Points on a hilly landscape, in no order, each with its height.
A ball rolls from a point to the lowest of its 2 nearest points, and stops where none of them is lower. Distance is the straight distance between rows; heights are no part of it.
q_726 h=4.04: [118, 78, 86, 133, 75, 109, 100, 53, 97, 77, 99, 78, 112, 100, 138, 98, 110, 67, 71, 92]
q_670 h=6.60: [110, 94, 108, 86, 122, 114, 117, 80, 88, 56, 87, 113, 76, 132, 72, 90, 88, 96, 84, 60]
q_763 h=7.86: [127, 124, 106, 83, 86, 92, 106, 147, 109, 123, 101, 123, 69, 110, 102, 98, 80, 107, 118, 75]
q_592 h=7.48: [126, 112, 116, 66, 93, 83, 93, 128, 117, 115, 126, 115, 67, 114, 69, 85, 86, 117, 111, 72]
q_261 h=3.97: [81, 93, 134, 87, 102, 110, 97, 123, 108, 114, 108, 86, 154, 110, 114, 114, 103, 107, 45, 112]
q_553 h=4.25: [85, 78, 145, 66, 87, 96, 113, 112, 127, 127, 109, 95, 153, 112, 109, 141, 104, 91, 78, 112]
q_422 h=6.23: [74, 86, 100, 75, 99, 76, 95, 121, 112, 100, 109, 126, 119, 56, 115, 116, 114, 101, 78, 142]
q_480 h=3.58: [92, 87, 116, 111, 104, 85, 84, 99, 101, 128, 123, 77, 89, 70, 102, 133, 129, 111, 102, 118]
q_710 h=2.84: [113, 113, 98, 108, 111, 88, 126, 126, 121, 106, 71, 84, 100, 96, 90, 88, 102, 86, 122, 92]
q_109 h=6.43: [70, 86, 109, 82, 86, 90, 85, 130, 113, 89, 97, 101, 97, 42, 90, 92, 111, 86, 89, 133]
q_18 h=4.29: [108, 60, 148, 92, 99, 115, 109, 66, 104, 116, 124, 65, 119, 124, 113, 117, 103, 95, 77, 101]
q_822 h=4.46: [106, 109, 82, 100, 107, 110, 95, 100, 104, 128, 89, 110, 69, 89, 63, 93, 98, 137, 138, 93]
q_376 h=7.15: [62, 148, 100, 109, 80, 100, 90, 111, 113, 103, 98, 104, 101, 77, 101, 101, 97, 109, 94, 118]
q_445 h=0.66: [132, 106, 113, 98, 83, 119, 138, 93, 97, 75, 70, 89, 91, 136, 79, 89, 71, 95, 123, 79]
q_864 h=5.50: [100, 89, 60, 112, 75, 109, 110, 80, 79, 82, 99, 121, 105, 143, 106, 111, 94, 97, 120, 46]
q_460 h=1.88: [126, 81, 83, 101, 84, 124, 127, 104, 80, 70, 73, 98, 84, 110, 111, 84, 71, 96, 113, 87]
q_268 h=3.50: [93, 107, 70, 90, 128, 84, 98, 107, 86, 102, 106, 124, 141, 124, 119, 75, 104, 106, 99, 114]
q_239 h=8.13: [77, 115, 65, 97, 97, 80, 119, 97, 139, 93, 118, 107, 92, 51, 119, 114, 100, 108, 102, 120]
q_646 h=6.90: [64, 136, 89, 91, 117, 99, 105, 103, 113, 104, 83, 93, 108, 101, 110, 74, 83, 99, 81, 132]
q_814 h=7.05: [111, 110, 126, 65, 95, 85, 92, 97, 118, 95, 121, 96, 84, 130, 62, 94, 84, 139, 92, 76]
q_113 h=2.12: [137, 96, 121, 124, 106, 100, 95, 108, 78, 98, 113, 86, 107, 110, 101, 82, 112, 78, 143, 106]
q_473 h=7.36: [88, 120, 111, 85, 126, 100, 91, 102, 64, 87, 114, 129, 75, 128, 101, 80, 85, 84, 98, 102]
q_608 h=6.91: [89, 113, 117, 81, 121, 99, 89, 116, 87, 83, 97, 121, 59, 126, 70, 94, 97, 103, 91, 66]
q_327 h=9.23: [127, 94, 109, 123, 111, 120, 70, 81, 102, 112, 64, 100, 100, 93, 98, 94, 123, 92, 123, 109]
q_578 h=4.28: [101, 77, 128, 103, 121, 110, 93, 49, 93, 128, 111, 119, 113, 122, 132, 96, 106, 121, 72, 115]
q_152 h=6.56: [76, 116, 109, 101, 115, 106, 111, 79, 95, 89, 104, 83, 135, 133, 125, 85, 85, 99, 68, 133]
q_705 h=5.29: [81, 112, 84, 87, 126, 102, 100, 119, 82, 106, 114, 135, 84, 91, 73, 90, 103, 126, 113, 107]
q_155 h=6.20: [94, 102, 81, 92, 81, 122, 81, 53, 109, 80, 83, 113, 92, 150, 91, 115, 99, 115, 115, 43]
q_94 h=2.10: [104, 82, 84, 137, 119, 112, 116, 83, 98, 90, 71, 92, 111, 110, 104, 88, 104, 78, 90, 88]
q_556 h=5.73: [102, 88, 104, 129, 81, 116, 133, 65, 76, 78, 74, 117, 133, 109, 133, 126, 91, 107, 83, 117]
q_344 h=6.81: [92, 110, 87, 120, 92, 88, 101, 100, 97, 104, 94, 114, 120, 135, 110, 78, 61, 70, 94, 135]
q_5 h=3.83: [117, 112, 78, 111, 105, 119, 103, 91, 72, 97, 82, 89, 89, 135, 71, 113, 77, 131, 126, 64]
q_716 h=6.06: [107, 84, 76, 107, 62, 123, 115, 76, 86, 62, 85, 140, 103, 123, 96, 122, 92, 83, 82, 64]
q_962 h=7.35: [81, 137, 84, 90, 86, 102, 100, 125, 107, 103, 93, 88, 96, 97, 93, 96, 84, 124, 115, 89]
q_85 h=3.25: [110, 120, 73, 122, 92, 94, 94, 123, 100, 125, 110, 107, 76, 61, 75, 127, 88, 128, 118, 106]
q_258 h=3.29: [128, 85, 60, 130, 64, 120, 116, 72, 91, 67, 74, 85, 92, 80, 132, 103, 103, 80, 85, 73]
q_139 h=6.02: [80, 79, 128, 107, 100, 103, 124, 93, 93, 102, 68, 105, 134, 104, 130, 110, 105, 106, 83, 120]
q_246 h=3.31: [96, 64, 122, 109, 136, 109, 117, 75, 111, 131, 113, 106, 124, 103, 120, 108, 114, 132, 58, 103]
q_429 h=7.81: [103, 127, 122, 82, 116, 97, 93, 130, 94, 99, 109, 130, 82, 99, 101, 67, 84, 94, 93, 127]
q_339 h=2.19: [79, 85, 103, 97, 135, 104, 110, 96, 90, 120, 93, 124, 123, 76, 109, 89, 122, 138, 78, 120]
q_119 h=7.94: [111, 127, 106, 100, 105, 106, 75, 104, 91, 105, 80, 74, 51, 106, 98, 98, 92, 90, 121, 90]
q_407 h=0.55: [102, 68, 83, 113, 132, 105, 114, 83, 83, 92, 82, 108, 122, 96, 104, 80, 118, 115, 98, 102]
q_749 h=5.89: [76, 108, 97, 65, 96, 67, 91, 119, 107, 88, 116, 148, 88, 71, 104, 117, 109, 75, 112, 136]
q_93 h=3.23: [88, 74, 99, 123, 114, 80, 100, 97, 116, 121, 86, 87, 117, 115, 110, 97, 109, 69, 76, 115]
q_456 h=4.44: [79, 122, 74, 93, 122, 80, 110, 127, 109, 110, 106, 138, 122, 97, 108, 95, 106, 116, 113, 119]
q_69 h=3.55: [107, 59, 128, 87, 104, 108, 84, 80, 107, 146, 132, 66, 96, 101, 123, 125, 113, 112, 76, 87]
q_116 h=2.92: [137, 107, 96, 93, 108, 105, 112, 93, 92, 97, 80, 60, 85, 120, 47, 124, 95, 115, 135, 68]
q_736 h=1.92: [115, 119, 116, 92, 104, 107, 127, 111, 104, 90, 63, 81, 84, 113, 71, 98, 101, 100, 140, 76]
q_501 h=2.29: [111, 96, 105, 98, 125, 88, 89, 104, 108, 114, 104, 124, 148, 112, 126, 85, 104, 99, 67, 127]
q_661 h=8.12: [87, 102, 112, 73, 103, 87, 81, 128, 73, 108, 110, 120, 92, 100, 107, 87, 78, 87, 94, 156]
q_482 h=4.83: [99, 63, 110, 115, 94, 110, 96, 65, 84, 101, 114, 54, 113, 116, 136, 103, 105, 83, 73, 95]
q_965 h=4.30: [96, 76, 101, 103, 78, 84, 98, 103, 117, 95, 133, 71, 81, 40, 111, 153, 106, 105, 96, 126]
q_512 h=2.67: [140, 82, 65, 99, 57, 118, 139, 95, 93, 63, 68, 107, 78, 91, 108, 95, 93, 75, 84, 70]
q_910 h=7.14: [97, 76, 97, 123, 110, 104, 87, 111, 66, 118, 111, 70, 73, 94, 88, 87, 90, 98, 97, 110]
q_7 h=8.95: [100, 104, 103, 107, 91, 107, 63, 91, 105, 96, 87, 105, 100, 81, 68, 87, 129, 102, 140, 96]
q_575 h=6.65: [98, 115, 106, 86, 88, 101, 97, 80, 114, 87, 97, 101, 102, 151, 76, 92, 80, 118, 107, 63]
q_274 h=8.21: [124, 122, 95, 81, 100, 98, 58, 97, 101, 114, 102, 70, 51, 85, 84, 110, 116, 86, 140, 80]
q_691 h=6.33: [118, 95, 88, 110, 97, 127, 121, 66, 79, 48, 74, 135, 91, 99, 89, 92, 92, 95, 81, 67]
q_999 h=9.45: [99, 73, 142, 122, 102, 103, 88, 81, 86, 103, 74, 87, 113, 86, 91, 101, 124, 85, 100, 118]
q_46 h=8.65: [83, 126, 96, 112, 75, 91, 78, 101, 126, 80, 118, 117, 98, 67, 74, 116, 134, 101, 132, 101]
q_352 h=7.91: [97, 116, 105, 68, 99, 102, 79, 104, 124, 102, 103, 82, 69, 110, 77, 112, 126, 105, 136, 54]
q_283 h=3.63: [84, 94, 98, 103, 105, 78, 121, 116, 131, 130, 82, 77, 106, 90, 111, 89, 112, 96, 99, 121]
q_677 h=8.36: [102, 133, 89, 112, 91, 77, 108, 96, 133, 79, 129, 112, 84, 50, 90, 121, 105, 93, 124, 121]
q_898 h=4.65: [88, 117, 65, 117, 83, 123, 96, 102, 71, 95, 95, 88, 108, 136, 100, 101, 85, 111, 126, 67]
q_491 h=4.15: [74, 87, 105, 84, 100, 77, 120, 116, 127, 140, 112, 81, 139, 86, 110, 120, 112, 97, 87, 126]
q_490 h=2.04: [120, 119, 81, 123, 81, 89, 92, 130, 116, 108, 126, 102, 90, 53, 116, 110, 98, 109, 88, 110]
q_182 h=3.05: [96, 122, 96, 120, 103, 87, 81, 139, 114, 113, 131, 91, 131, 73, 114, 88, 100, 108, 63, 114]
q_683 h=4.36: [111, 96, 130, 100, 112, 79, 101, 136, 96, 101, 121, 93, 92, 77, 97, 97, 119, 76, 126, 112]
q_267 h=7.60: [85, 135, 78, 67, 95, 93, 93, 115, 122, 99, 110, 101, 81, 100, 75, 91, 111, 101, 122, 81]
q_738 h=2.62: [98, 69, 118, 95, 100, 91, 76, 88, 97, 130, 105, 54, 84, 81, 125, 119, 121, 87, 99, 97]
q_886 h=7.92: [81, 118, 49, 79, 93, 90, 112, 108, 126, 80, 117, 119, 75, 59, 78, 108, 92, 115, 115, 86]
q_847 h=5.26: [97, 103, 114, 76, 89, 91, 80, 132, 93, 93, 121, 125, 69, 73, 95, 100, 112, 88, 134, 106]
q_987 h=5.16: [110, 74, 114, 124, 97, 124, 98, 36, 95, 94, 95, 109, 123, 115, 145, 102, 107, 110, 84, 113]
q_275 h=6.04: [108, 107, 80, 103, 100, 93, 107, 99, 94, 82, 113, 126, 123, 152, 91, 79, 62, 70, 106, 96]
q_505 h=7.63: [130, 98, 98, 126, 106, 117, 79, 103, 75, 111, 85, 59, 66, 106, 67, 96, 89, 82, 114, 78]
q_226 h=6.67: [71, 91, 92, 92, 110, 102, 87, 119, 82, 104, 117, 80, 89, 53, 88, 82, 102, 106, 86, 127]
q_855 h=4.55: [118, 118, 98, 113, 111, 93, 97, 111, 95, 104, 128, 115, 109, 121, 101, 79, 96, 84, 128, 91]
q_438 h=3.64: [94, 97, 123, 125, 97, 96, 97, 121, 95, 105, 109, 74, 140, 89, 104, 102, 104, 111, 63, 114]
q_911 h=6.25: [98, 77, 113, 92, 100, 109, 115, 80, 98, 90, 82, 95, 137, 124, 144, 90, 87, 85, 57, 123]

For each start below, name the point where the ball stops.
q_327: q_407
q_910: q_113
q_814: q_445
q_473: q_445
q_139: q_407
q_482: q_445
q_274: q_407
q_763: q_407
